Points on a hilly landscape, in no order, each with its height.
A ball rolls from a point to the lowest of its 2 nearest points, and stops where none of them is lower. Distance is the straight distance between rows; heights are no part of it.
Zedis h=240: [  3 -37  30 -15  16 -39  39 -12  15   7 -26 -15 -19 -39 -14 -13  15  32
   1 -34  49  22   8  19  -8  44 -42  43 -47 -42 -26  -9  38  11 -53  62]
mas h=244: [ -5 -37  -8  32  -9  -4 -29 -12   2 -38  50  -9 -10  11   1  -3 -10 -13
  28   5 -29  11 -32 -30  28 -37  25  -2  28   4 -24 -43 -39 -25   2 -20]
kiv h=319: [ 22  25 -12   0  42 -28  79   3 -56  21 -69  66 -16  -5  41  29   4  -4
 -59  -9   9 -28  26  -2  -3   8  52 -32  41  15  44  31  53   9 -14  18]
Nedok h=481: [ -5  41 -40 -11  23   3  22   6 -51  40 -16  14  30  -3  37  29  37 -30
 -24  -5 -16 -13  26  -1  26   1  22   2  33 -11  24  37  32  31  36 -15]
lomi h=367: [ -8 -12 -27 -21 -31  42 -36   6   0  27  31 -49 -15   0   4 -34   9 -60
  20  -5  16  19   7  28  47  20  15  43 -27 -12 -16  13  10  56  18 -22]
mav h=495: [-22   9 -67  19 -13  20 -30 -34 -47 -13  65  11  -6  10  -5 -11 -21 -25
  25 -20 -35  33 -25 -22  44 -16  23  32  26   5 -35   4 -62 -18  12 -13]
ter h=489: [ 36 -20 -12 -32 -38  33 -27   2  12  50 -12 -42  19  -5 -56 -11  25 -19
   6 -34  64  38  -4  16  13  38  -7  44 -26 -12 -31   9  17  38 -21  13]
Kada h=498: [ 10   6  20  -5 -32  25  -8  15  18   4  -4 -51  39   2 -73  -8  -4 -16
  42 -30  31  19 -36  31 -44  -1 -72  27  -4   9  20  -4  -9  19   4  -8]
Fozi h=337: [ 16  40 -28   8  36   6  74  27 -51  16 -36  45  -5   8  52  19  -1  -9
 -52  10 -12 -43  26  -9 -10  -5  54 -43  12   8  49  21  33   8  14 -16]
dalem h=428: [  6  15 -50  33  56   6   8  20 -65 -31  14  51  -3   5   8  17 -10 -31
  -4  24 -21  -6  -7 -18  10 -36  23 -35  45  36  32  -6 -11 -25   4 -43]
sufop h=552: [-34 -19  59  22   3   4  44   0   2   9 -84  51 -19  15  11  12  -5  45
   8  13 -17 -12   6  40 -44  12 -15 -27 -42   3   0  -2  33  -8 -37  58]
lumi h=612: [-32  43  11   0  21   6  13  14  -5  15 -34  23  53  20   4  20  -1  24
 -10  42  43 -73  13  -3 -64  -9   2 -22   5  15  72  49  -4   6  81  40]
febev h=194: [ 28  25   0 -43  31 -47  34   9   1 -12  -4 -43  -2 -33  42 -38   9 -37
 -43 -31 -17  -8  47   6  52  32  11  35  57 -38  19   5  43  39  23  -4]
zifo h=266: [  9 -31   2  33 -22  -8 -37 -43  -6 -30  67 -29   8   6 -19   5 -20 -17
  30 -29 -17  29 -48 -44  22 -34  28  22  45  22 -28 -37 -62 -18  20 -15]
zod h=237: [  6   1 -17 -20  27  -1  48  -5 -10  -5 -28  31 -27 -19  47  -8  35  23
 -17  -1 -34 -17  45   8  34  12  31 -30   8 -26   7   2  38   9 -20 -11]
lugip h=366: [-31  46 -14  -4  27  -9 -25  23  -2 -35  35   9  58  12 -16  18  -6   0
   2  54  -2 -33 -37   1 -38  -8 -38 -32  14  26  23  48 -18 -16  59  -5]
Pamut h=603: [ 19 -40 -16  19 -48   0 -73   7   6 -42  56 -67  -7   7  -6  -5 -18 -16
  -6  -5  42   8 -31  15  10  -6  -2  35 -33  25 -27 -46 -25  -7   3 -26]
Sakaz h=511: [ 26  12  16   1  19   9  22  39  23 -40  17  -5 -14 -19   7 -21 -13   4
  -8  27 -43 -39  29  -9 -15 -18  -6 -45  18   3  32 -35  13 -14  13 -40]
Muk h=541: [ -4  -1 -26  -9 -25  44 -44 -25  -9  22  62  -4 -23   8 -21 -18   5  -2
  24 -21  30  40  -8 -11  52  19  45  33 -11 -34 -56  23 -48   3   8   2]
bep h=596: [ -5 -34 -14  25 -45 -13 -69  17  13 -53  74 -57 -25   1  29 -15 -28 -27
  -5  28  -8   1 -32  -5  18 -10  20  28 -50  25  -9 -38 -12 -22   0 -30]
zupig h=199: [-33  -2  18 -39   5 -33  34 -40  -9  70 -52  34  -4 -19   5  28  36  25
   0 -24  -6   7  11 -11  -1  50 -19  12  21  -6  -7  33  57   0 -23  66]
kur h=480: [  2  25  18  20 -37 -11 -45  33  25  -4 -17   0  42  30 -43  42 -31   4
  40 -16  28  17 -62   5 -56 -20 -55   3 -27  50 -27 -16 -34 -54  -2  24]
Bevim h=664: [ 28  -3  40  18  -6 -14  26  14  49 -82   4 -58 -16 -27 -36 -45 -20  31
  -1  12  13  -3  14  26 -54 -18 -70  16   7  -4  59 -13  22   2   8 -36]
pomo h=133: [-10 -14  -9  14   8   2  -8  14   2   4 -27  67 -22  42  41  16   0  18
   7  53 -37 -11  -6  14  -1  -4  23 -71 -29  18  -9 -18  -5 -45 -18  15]
fikek h=58: [ -2 -15   7 -12 -14 -11   8  18  18  33 -38 -37  -3 -14  14 -13  20   2
  -1 -17  12   3  25  58 -13  23 -33  25 -29 -29   8  18  52  33 -18  24]
roso h=218: [ 29 -20  27  16 -13   9 -63 -33  20 -16  42 -15   1   1 -46  13   6  34
 -14 -23  72  52 -11 -31  22 -32  37  11  -4   2 -74 -30 -55 -24 -11  -8]
mafit h=620: [ 30 -39  41  24 -53  16 -30 -29  14 -14  44 -84   8 -16 -36 -15 -14 -15
   3 -22  34  25 -41  14   9 -18 -12  27  22   6  -9 -47 -27  40  -1 -32]
tus h=504: [ 10 -10  39  22 -12  16  -6   9  12  -4 -24  -5  16  12 -52  25  -4  29
  20 -29  46  25 -26  11 -44 -13 -21 -11 -23   1 -55 -55 -17 -32 -46  14]
kir h=613: [ 36 -37  15  16 -49  30 -66 -21   8 -20  48 -75  10  -1 -34  -2 -16 -18
  -9 -21  53  32 -38   2   6 -19  10  40  -5  17 -30 -44 -44  20  -1 -24]
Kalo h=505: [  5  -3 -39 -18 -33  43 -65 -15   1  34  36  -3 -29  19   1  -8  10  -1
   6 -12  60  43   9   3  38  44  43  23 -67 -19 -61  40 -31  -2  -4   5]
pelu h=443: [ -5  -6  -3 -13   6   9   8   1   0   4  10 -31   4 -28  10 -26  17 -28
   5 -19 -30  -4  19  12  33  -4  -1  10  36 -34  20  -5  11  45   4 -35]
Tif h=404: [-41  25 -28   1   4 -11 -39   2  -7  18  -4  33  21  42  39  28 -21 -11
  -6  41 -19 -37 -16  11  -6  -6 -12 -37 -41  40  19  38 -32 -16  37  18]
tefug h=270: [-34  33  49  21   2   2  34  17   8   6 -74  26  40   3 -30  23 -14  18
  18  16  -4 -21   8  13 -72 -14 -59  -2   6   7  45  23   2  15  29  24]
fuli h=190: [-22   6  16  12  -5  17   8 -16  -8  38 -59  58  29  30 -22  50   2  15
  32   4  -2  -2 -34   3 -30   3 -18 -24 -15  16 -17 -12 -26 -17 -27  40]
fegod h=302: [-28 -13 -15 -28 -20  36 -17 -18  -7  32  36 -29 -16 -14  18 -41  29 -35
  21  -6   5  22  15  10  63  24  49  52  16 -37 -23  23  12  50   9 -13]
Mun h=457: [-12 -12 -31  -3 -25  13 -57   7   8  23  23  -6  -9  39  25  13  -6 -17
  17   0  18  13  -9  43  15  19   6  -3 -69   4 -33   1 -19 -18 -11  -8]
raku h=589: [ -6 -26  -4  19 -40 -30 -70  30  31 -84  99 -44  -8  -8  14 -28 -14 -14
  -3  34 -13 -13 -38 -19  -3  -9  12  37 -44  45  18 -27   4 -28  12 -28]
dev h=593: [ 20  13 -39 -27 -24  37 -13 -33 -23  54  36   3   7  14 -47 -12  32 -12
  38 -30  18  48 -13 -22  50  30  36  49  18 -33 -27  34 -31  19   8   4]
Ton h=449: [  2  46 -24 -13  25 -13  39  23 -40  50 -30   8  34   3  35  31  16 -20
 -45   1   9 -37  19   1 -10   9  19  -3  41   1  49  47  40  29  61   8]
safi h=325: [ 49  30   1 -17  54 -49  85  19  -2 -18 -78  52 -25 -18  47   4   2  15
 -52 -19 -20  -8  33   9  10  38  12  -9  28 -15  38   3  49  -4  -5  53]
savoz h=566: [ 42 -39  29  11 -31  -2   9   8  50 -43  29 -40 -67 -29  20 -29 -16  35
 -42  36 -19 -30  28  24  -2 -31 -14  12 -31  -5   7 -50  16   9 -37 -28]
kuvo h=648: [  2 -11  36  15 -21  -5  -1  10  32 -57  33 -59  13 -19 -45 -28  -5   7
  24  10   8  -8 -17  21 -38 -26 -47  -9  24   1  43 -27  12   1  16 -40]
bodot h=201: [-15  24   6 -13 -32   0 -24  35  17  56 -34 -26  29  10  -8   4  17 -27
   5  21  30  -9   7  45 -36  17 -45  24 -24   5  42  53  35  44  46  22]
deg h=569: [-13  25 -16 -13   9  45  -1  22 -13 -38  49   0 -44 -19  67 -25  -6 -14
 -35  40 -59 -15  28 -34  40 -22  62   0   1   6   9 -43  -8 -15   6 -48]
risid h=478: [ -1 -18 -38 -17 -37  33 -55  -5   2  38  18 -13 -18  37  17   7  16 -13
   8  -2  54  22   7  47  21  50  17  16 -89  -1 -40  27   1  11  -5   5]
zek h=460: [-17  36   2  -4 -41  -2 -39   9  14  32 -20   4  46  41 -30  32 -25 -17
  37   8  21  -5 -52  16 -46  -6 -52   0 -41  32   5  18 -45 -22  13  26]
por h=595: [-28  39  37   3  17   3  44  13  13  22 -62   6  30  21  25   6 -14  37
 -23  28  26 -58  35  -4 -76  -3   1  -3 -12   5  77  49  28   4  72  36]
luv h=412: [ 12  -4 -31  20  36  14  30  19 -30 -14 -19  51  -9  -1   2  12   5  -5
  -2  23 -37 -13   6  -6  -5 -23   9 -52  39   7  22 -25   4  -8 -14 -35]
bam h=295: [ 27 -13  -3  13 -17  14 -16 -54 -10  -4  40 -28  32   3 -63   0 -10 -17
  37 -49  -5  40 -46 -28  24 -27   2  25  51   4 -24 -35 -65   5  13 -27]
nad h=327: [ -9 -40  34 -19   8  -2  39 -14   7  32 -18  12 -10 -22 -26   8  17  36
  22 -38  43  23   8 -11 -12  32 -11   4 -31 -34 -38   4  14  -4 -54  30]
zabo h=484: [-11  55 -22 -19  36  25 -14  66  -1 -38  51   0  -1   5  68  -6   1  -3
 -28  67 -19 -40   4 -12 -15  15  30 -43 -48  29  21  25   9 -33  53 -11]
lil h=431: [-39   8 -56  13  22 -25 -37   9 -47 -52  71   8  24  -4   4  -9 -27 -28
  11   9 -50  -6 -28 -49   2 -25   1  -5  18  48  -2  25 -23 -44  26 -24]
kod h=189: [ 25 -44  48  32 -10   3 -16 -46  17 -15  31 -19  -3   0 -42   2   0  24
   1 -16  44  37 -24 -33  12 -39  29  -9  27 -13 -60 -51 -41  -2 -25 -20]
pokep h=137: [-13  14   4  -9 -16   4  -4  34  15  27 -19 -25  18   2   4   1   5  -7
  10  15   6 -12   9  50 -26  -1 -44  -4 -24 -14  32  28  35  29  25  -5]
fof h=311: [-34  18  28 -41   8 -50  27 -44  -1  50 -73  20 -10 -23  24  24   9  22
 -34 -12  -5   0  23  24  -1  53 -16  10  14   6   8  25  80  -8  10  93]
gif h=450: [ 22 -15 -20 -13 -53  32 -30  28  14  38  -8 -43  20  11 -35  -6  11 -42
  16 -14  47  20  -6  49  -7  22 -46  37 -46  -1  -1  15  29  43   7   4]
Tud h=568: [-18  11  46  11  10  -1  37   8  19   5 -79  40 -15   9  32   5  -9  41
 -23  15 -31 -26  31  40 -41  -6 -15 -16 -40  -8  44  24  47   1   5  47]
Bof h=401: [-13   9 -27 -20 -19  30 -42  18  -1  18  34 -31  20   6 -15 -11   7 -64
  23   4   4  10 -18  20  22  14 -22  15 -23  -1  10  21  -8  42  42 -20]
Lumuk h=303: [  1 -46  24 -10 -11   6  10 -40  10  28  42 -17 -36 -20  -9 -21  19  30
   8 -23  63  31  18 -31  32  21  22  23  -8 -53 -48  10 -14  21 -32  -9]
daba h=236: [-22  -5  -8 -20  23 -30  54 -44 -35  44 -64  71  -4 -15   9  35  43  21
 -16 -20  -2  -1  25 -12   5  30  11 -10  42   9  16  40  55   5 -30  35]
Nuf h=332: [ 19 -15  14  10 -16  23  11 -72 -21  13  39 -18  14  -6 -44 -17  18 -18
  22 -42  -3  34 -25 -26  34 -14  17  39  74 -25  -7 -22 -48  34   0 -34]
kidis h=574: [ 31 -22  39   7 -34   6  -7  33  44 -66  67 -44 -44 -27   5 -28 -14  15
 -28  55 -29 -37  20   4 -27 -30  -8  10 -10  22  38 -48  30 -13   2 -45]
daput h=442: [-14 -13 -31  15 -20 -16 -58  26  14  -9  27  -1  -3  39  26  23 -19 -15
  20  21 -14   1 -18  17   7   3  -7 -18 -60  15 -25   0 -21 -47   1   0]
vina h=198: [ -2 -49   1  12   4   3   9 -24  14  -9  18  19 -45   3  19  -6  12  30
  24  28   2   2   3 -20  22  -4  43 -32  -1 -25 -43 -37 -17 -27 -42 -16]
kope h=152: [ 11 -53   9  15 -14  -3  -5  25  32 -11 -14  37 -33  34  26   2   8  26
  14  49 -26  -4   3  11  -6  -5  33 -45 -54  12 -26 -50  11 -61 -53   7]
zumev h=278: [  6 -26 -22  29 -33 -47 -70  22  13 -41  31 -13  25  27 -23  14 -33  -2
  26 -61 -13   9 -33 -46  10 -36  25   7 -13  50 -58  17 -44 -55  -4 -11]
Zezep h=491: [ 28  17  25  20 -23  -2 -50  30  18 -11 -30   0  37  24 -52  42 -10  18
  27 -44  44  33 -40  -1 -47 -26 -32   5 -28  47 -54 -41 -36 -58 -26  20]
Gofu h=217: [ -7 -37  19 -19 -32  19   1 -43   2  28  49 -31 -31 -18  -2 -42  29  -7
   7 -15  36  30  12 -13  64  33  40  60  27 -51 -43  19   5  46 -11 -14]
rito h=521: [ 39  12  16  -4  28  13  52  33   5 -56  20   1 -26 -33  20 -29 -28   3
 -40   6 -46 -36  39 -24   0 -20  24 -31  49   3  34 -37   5   4   1 -44]
givud h=393: [ 25  -5 -17  24  65  -3  58   0 -33 -16 -50  59 -16 -13 -11 -10   1  -4
 -18 -18 -22   0  23  -3  -3 -16   3 -34  69  -5  25 -15  11  15 -56 -25]
tizub h=544: [ 33 -14  46  -3  14   9  38 -27  17 -37  21 -15 -60 -50  42 -40 -19  11
 -53  14 -60 -23  25 -22  48 -10  27  11  40 -14   0 -31  -8  33 -32 -47]
Bar h=243: [ 13 -24  -9  28  -9  -8 -64 -16  13 -21  43   7 -11   9 -18   6 -11  28
   8 -23  34  43 -18 -39  32 -25  49   7  -8   8 -94  -6 -66 -55  -6   4]
zupe h=356: [ -6  31 -28  13  28  16  17  20 -40  16 -27  51   6  22  49  35  -5  -5
 -28  37 -15 -41   9   0  -7 -13  23 -55  -1  22  43  24   3  -3  35  -5]
dafis h=150: [-43 -20  25  -4  -5  17  23 -32 -18  48 -52  73  11  30 -10  43  19  26
  18   0   4  -4 -19  -5 -24  23   9 -32 -18   4 -19   9  -2  -7 -37  53]
Vali h=436: [-25  29 -13  -9 -18  -2 -43   8   6  39  -4   4  34  35   1  31 -17 -18
  16  23   5 -17 -26  24 -24  -4 -44 -11 -46  24  21  43 -30  -1  33  21]
razus h=372: [  8 -31  18  11   4   5  31 -60  -3  11  15 -18  15 -22 -33 -36  12  -4
  11 -43 -14  12   0 -20  34  -4  -2  32  76 -39  -8 -22 -26  40 -21 -29]
Zife h=421: [-22  11 -25   6   7 -23 -45  43   8 -40  46  -1  14  15  26   0 -12 -16
   9  45 -32 -22 -13  -6 -10  -2 -19 -31 -36  34   5  21  -6 -45  25 -19]
faz h=639: [ 34  16 -22 -31 -18  36 -17 -30  -8  64  -2  -8  34  15 -81  -5  30 -10
  38 -42  26  53 -30 -35  21  30  15  40  14 -26 -25  14 -25  19   1   6]
Pasuf h=122: [ 22 -65  65  15  12 -19  38 -44  27 -17  21 -20 -55 -24  -9 -19 -10  53
 -20   3  61  16   3 -37   8   1   4  -3 -17 -38 -50 -32  -5  14 -70  -8]
magop h=378: [-28  34 -25  12  26  -4 -12  22 -26   0 -10  52  21  32  48  31 -14   3
 -18  61 -13 -59  -6  -4 -22 -17   4 -62 -24  42  40  33 -20 -26  51  15]
Zimuk h=374: [-12  46  19 -21   8 -52  42 -14  -3  53 -77  13  18 -11  33  28  -1  10
 -51 -11  -7 -18  33  17 -13  18   1   7  28   0  27  35  69   6  38  83]
kidi h=262: [ -2 -14 -42  26 -23 -14 -71  -5  -1 -15  41  -6  -5  17  -9   0 -35   1
  21 -41  -6  25 -16 -23  32 -14  41  22 -13  16 -83  15 -54 -54  -5   2]
gusig h=336: [-25  44   7   9  10 -11 -21  11  25 -30   1  15  57  24 -40  25  -9   9
  22  55  21 -22 -37   7 -62 -14 -52 -23   8  30  28  46 -20 -29  48   9]
zimi h=579: [ -6  13  -5 -32 -10   8   5  -9   0  68 -34   8  34  16 -25  22  26  -5
  24 -19  -3  12  -8  10   3  21 -17  13   5 -20  -5  24  18  21  -4  18]
taza h=525: [-37   5 -53   9   1  24 -34 -20 -26 -17  51   4 -28  16  35 -13  -3 -23
  19  13 -35  15   1 -15  55 -11  39  18  -8 -21 -26  -5 -35 -11   8 -17]
Kazo h=583: [-26  25  51   4  13 -11  43  13  14  11 -90  25   3   8  32  10 -24  41
 -26  12  -1 -46  39  14 -58  -8  -7  -6 -18   2  68  40  47   7  55  60]
tep h=472: [ -1  15  -3 -24   8   8  15  35   9 -11  18 -38  -9 -29  36 -35   5 -15
 -14  -1 -32 -24  34  14  21   2   2  -5   1 -32  29  -2  33  35  12 -35]
sop h=399: [-32  34 -38   6  35 -16 -41  37  -7 -58  65   0  40  -5  12  -4 -19 -15
  -2  47 -33 -31 -30 -21 -17  -5 -11 -30  -5  41   5  42 -13 -37  45 -12]
siku h=518: [ 13 -18  23  -1 -20  22 -22   4  17   3 -15 -28  12  -7 -47  13   6  30
  -5 -39  76  26  -3  11 -33  -4 -19  16 -43 -14 -53 -38 -11  -1 -46   2]
gapil h=634: [ 16 -33  42  16 -39  -6 -13 -10  24 -40  38 -81  16 -15 -49 -25 -14 -10
  18 -16  18   5 -28  21 -27 -22 -48   7  33   5  32 -44 -10  29  -2 -36]
Lan h=611: [  2   7  -4  -9  -5  21  14 -11  -2  44 -26   2  42  20 -44  21  13  -6
  34 -32  -9  19 -24   1  -7  -2 -38  -1  14 -19  -4   1 -18  10 -18  -6]
Fad h=304: [-44  31  43  23   0   2  -1  21  23 -17 -47  26  32  22 -23  22 -14  21
  25  64  14 -24 -16  13 -73 -22 -55 -20  -5  25  54  25  -4 -31  42  13]
zega h=200: [  2 -13 -20 -12  25  18  39 -14 -18 -16  -1  58 -75 -17  45 -15  29  27
 -17  27 -36 -16  52 -14  37   6  62 -43   3 -11 -13 -17   7  -4 -31 -24]
gimil h=414: [  6 -11  17  -5   7   5  14 -37  -8  -9  23 -36  12 -35  11 -45   7 -29
 -10 -29 -32   0  22  -5  48  -4   6  39  70 -37  15 -12   0  58  -1 -45]
fogo h=528: [-12   7 -34 -16  16   8  22 -27 -27  48 -13  29  15   4   6  20  34 -10
  10 -18 -11   6  19   2  35  15   3   8  37 -24   5  31  14  25  -9  -9]
Nov h=98: [-39 -28  -5   0   7  12  13 -29 -34  27 -45  96 -24  42  28  36  14  29
   3  37 -11  -4 -10   3  -1   9  28 -56 -19  24  -7   7  -2 -22 -25  33]
mava h=415: [ -3  51  -2 -22  15 -52  52  16 -13  54 -54 -18  22  -2  46  10 -10  -9
 -52   1  22 -34  35   7 -26  23  13   7  43   3  40  50  59  11  77  45]
savot h=522: [ -6 -27  30  25   6   0  30   8  26  -6 -31  -3  -4   5 -20   1  -3  21
  31 -14   2  -1   2  12 -27 -15 -23 -28 -12 -16 -23 -47  -7 -17 -52   6]
godin h=224: [ -2 -27 -13  17   2   7 -11   0   8 -29  28   5 -20   3  21  -8  -2   1
  12  28 -49 -13  -2 -19  22 -29  28 -23   5  -1 -14 -55 -14 -21 -19 -33]
vitat h=493: [  0  18  -7  -7  19  19   4  35   3  -9  15 -12 -10  -7  43 -10   4  -4
  -3  31 -32 -22  26  22   2  -5  12 -38 -15 -11  22  -2  21   6  18 -30]
loz h=538: [ -5 -19  31  22  14  -5  36  14  11 -10 -64  51 -17  13   1  -1  -8  28
  11  21 -37  -4   8  20 -39 -13 -17 -54  -9  -4  -4 -27  11 -11 -37  18]
tarep h=101: [ 25  27   3 -33  29 -60  23  14  12  10 -35 -46  12 -29  16 -22   7 -31
 -24 -35 -15  17  45  28  24  35 -38  41  51 -29  18  10  53  30  21  34]
bup h=163: [ 18 -54  50  25   2  -6  20 -37  35 -14  12 -20 -23 -14 -42  -1 -15  38
  -6  -6  49  16  -6 -32  -5 -28  14 -15   7 -30 -57 -56 -22   1 -59 -14]
zekef h=465: [-28  14 -68  30  18   6 -20 -19 -75 -27  62  23   4   0  -9  -5 -19 -37
  18  -8 -42  20 -20 -32  35 -46   8  19  41  31   0  14 -50 -24  13 -27]
tesim h=551: [-45  14 -39  -4   7  34 -23   3 -19 -25  48  -4 -49  -3  73 -22   4 -12
  -8  43 -56   8  21 -20  53 -10  57  10 -24 -11 -14 -18 -16  -2  11 -35]
nepu h=231: [-24  28  36  16 -18  12  15   9  -3  33 -63  38  45  26 -45  41  -9  -2
  39   0 -13 -13 -32   0 -59 -17 -61   1   3  16  19 -12 -31  -5  -1  34]
Limod h=582: [  5 -10  12   9 -25  -7 -44  33  36 -90  88 -42 -13 -15   1 -25   0  -3
 -13  61  -6 -28  -8   5 -25 -17   2  13 -33  32  37 -31  25 -29  20 -35]
tuma h=294: [-11  19 -24  -2  33  -9  47 -24 -52  36 -58  78 -12  -7  31  42  31   0
 -35  -9   6 -12  30   1  10  -3  42 -30  44   9  32  39  47   5 -26   9]
Sur h=259: [ 16  16 -17 -41  29 -30  45   0  -6  -6 -32  -3 -31 -33  47 -15  27   5
 -31 -23 -32 -12  51   7  47  31  29   5  32 -36   8  16  51  26 -10   1]
gegum h=677: [ 16   0  32  17   7 -17  26  27  39 -53 -33 -46 -23 -30 -21 -32 -19  20
  -3  -4  -2   2  23  41 -51 -10 -78  26 -16 -21  52  -2  30  12   2 -12]
geb h=531: [ 51  17  30  -2  26   3  64  -3  -9 -59  23 -10 -28 -47  26 -48 -29 -16
 -62 -13 -50 -32  33 -33  27  -5  28   9  65  -1  40 -36  -6  31  -9 -52]
vir h=461: [-25  47 -49  -5  45  17 -16  37 -48 -32  50  14  -7   0  70   2 -15 -20
 -26  46 -45 -17  -2 -38  16  -7  38 -26 -23  32  15  15 -11 -26  36 -19]
nomud h=363: [  2   9 -33 -11 -12  18 -39  -6  -5  19  36 -30  31  13 -44  -6 -16 -45
  36 -27  -4  18 -42   6  22   4 -18   9  -4   6  -3   5 -39  12  24 -18]
dola h=168: [-17 -31 -36   4   9  11   3 -18 -15  -9  19  59 -59  18  46  -3  28  22
  16  39 -29   1  19  -9  32   4  58 -41 -22 -17 -34 -16  -8 -36 -28 -16]
sova h=141: [  9 -20  10 -20   9 -45  27  -2  35   8 -40 -22 -21 -32  21 -20  21  10
 -10 -11  17  18  29  43   5  38 -38  35 -28 -37   4  10  64  17 -33  53]
zaruv h=296: [ -2  -5 -43  10 -16 -37 -53   7  -6 -19  38  -6  36  25 -35  14 -34 -18
  36 -33 -26  11 -56 -31  -7 -26 -13  -5   3  50 -41  16 -45 -47  15  -6]
gevu h=444: [ -9  28 -59  21  50   3  -9  36 -58 -35  28  49  -6   5  43  18 -20 -27
 -21  51 -38 -29  -8 -37   3 -21  29 -40   6  52  20   9  -8 -36  26 -23]
vodo h=373: [  7   1   4  20  59 -26  69  -4 -21 -12 -78  60   4 -22 -12   2   5  14
 -19 -29 -24   5  19   2 -16   6 -21 -22  60 -11  26  -4  16  18 -56  22]
noz h=558: [ 25 -31  33   5  -5  -1  18  -9  41 -26  21 -35 -49 -29  24 -34 -18  17
 -20  21 -38 -24  24   7  23 -24   3   3  -1 -22   4 -45   7  12 -45 -32]
firin h=300: [ 42  36 -14 -39  38 -54  71  12  12 -16 -46  13 -27 -24  58  -2  12   3
 -54 -28 -20  -6  46  12  36  42  24   3  21 -23  27   9  59   1   4  33]
Vaset h=346: [ 26  21  15  12  54 -34  74  13   5 -19 -87  51  -6 -25  21   0 -10  29
 -26 -17 -34  -8  28  12 -20  20 -21 -16  22 -12  36   0  33  10 -13  47]
guma h=380: [ -2 -29  45 -15   5  11  13 -25   5  36  13   6 -13 -20 -52 -10  18  42
  13 -39  80  41  23 -58  -7  14   4  -2 -17 -38 -58  -6 -24  -3 -39   3]
dez h=326: [  8  25 -29 -13 -16 -10 -43  -5  -7  -3  41 -16  43  19 -65  13 -25 -37
  36 -25 -13  10 -64 -18 -11 -12 -50  -1  15  42   0  20 -52 -16  29 -10]
Lin h=635: [ 29  25   2 -16 -13  35 -17 -17   6  51 -22  -4  44  21 -73  26   1 -15
  39 -45  21  35 -49 -11 -10   1 -27  18  -4  -4 -18  -5 -38   4 -11  10]
segaz h=517: [ 35 -17   6 -18 -32  44 -42  -8   9  25   3 -42  16   2 -58  -8  14   7
   2 -35  71  45  -9   6   3  11   0  36 -31 -12 -43 -15 -16  21 -28  -3]
pek h=476: [ 18   2  -1   5 -57  31 -30  28  11  20 -15 -42  22  16 -59  -2  -2 -14
  21 -22  58  17 -28  43 -53  14 -61  36 -44  11   4 -11  -5  20   4   3]
Kabar h=246: [  7  20 -11 -42  30 -58  30 -34  -4  43 -42  -9  13 -23 -11  -4  30 -15
 -15 -34 -14  26  36   5  26  52 -34  28  73 -23  -5  22  49  20 -10  41]
lomid h=282: [-35  24   6 -33 -30  -7 -25  11  14  92 -52   0  43  18   0  29  29 -28
  -1  15  13 -21   6  26 -23  13 -10  24 -16  12  41  44  28  39  59  50]
defa h=180: [ -1 -64  56  -3  33 -27  55 -23  23 -16  -1   9 -57 -35   4 -27   0  51
  -2  -8  59  11  19 -33   2  17  -5 -20 -43 -36 -33 -27  -4   2 -71  21]

Call two points neighbours if one is among the 2 nearest of the other. Go from one point of each pair to the other, from neighbour to neighbour, staying as low as possible. Name the highest point that can't be avoided.
zupig, dola: Sur
zupig, tarep: Kabar
gif, dola: siku
Pasuf, fikek: nad
Gofu, fikek: guma
Nov, dola: vina

For each start below, name the point where the ball stops.
pelu: dola
Fad: Nov
gegum: dola
savoz: dola
Bevim: dola
risid: Nov
fogo: zupig
por: zupig
Bof: Pasuf
siku: zupig
Tif: zupig
taza: Nov

Two balls start at each pair of points below. Name the first point that both come to, or write never.
tep, tesim: never
gusig, zimi: never
vir, vitat: dola
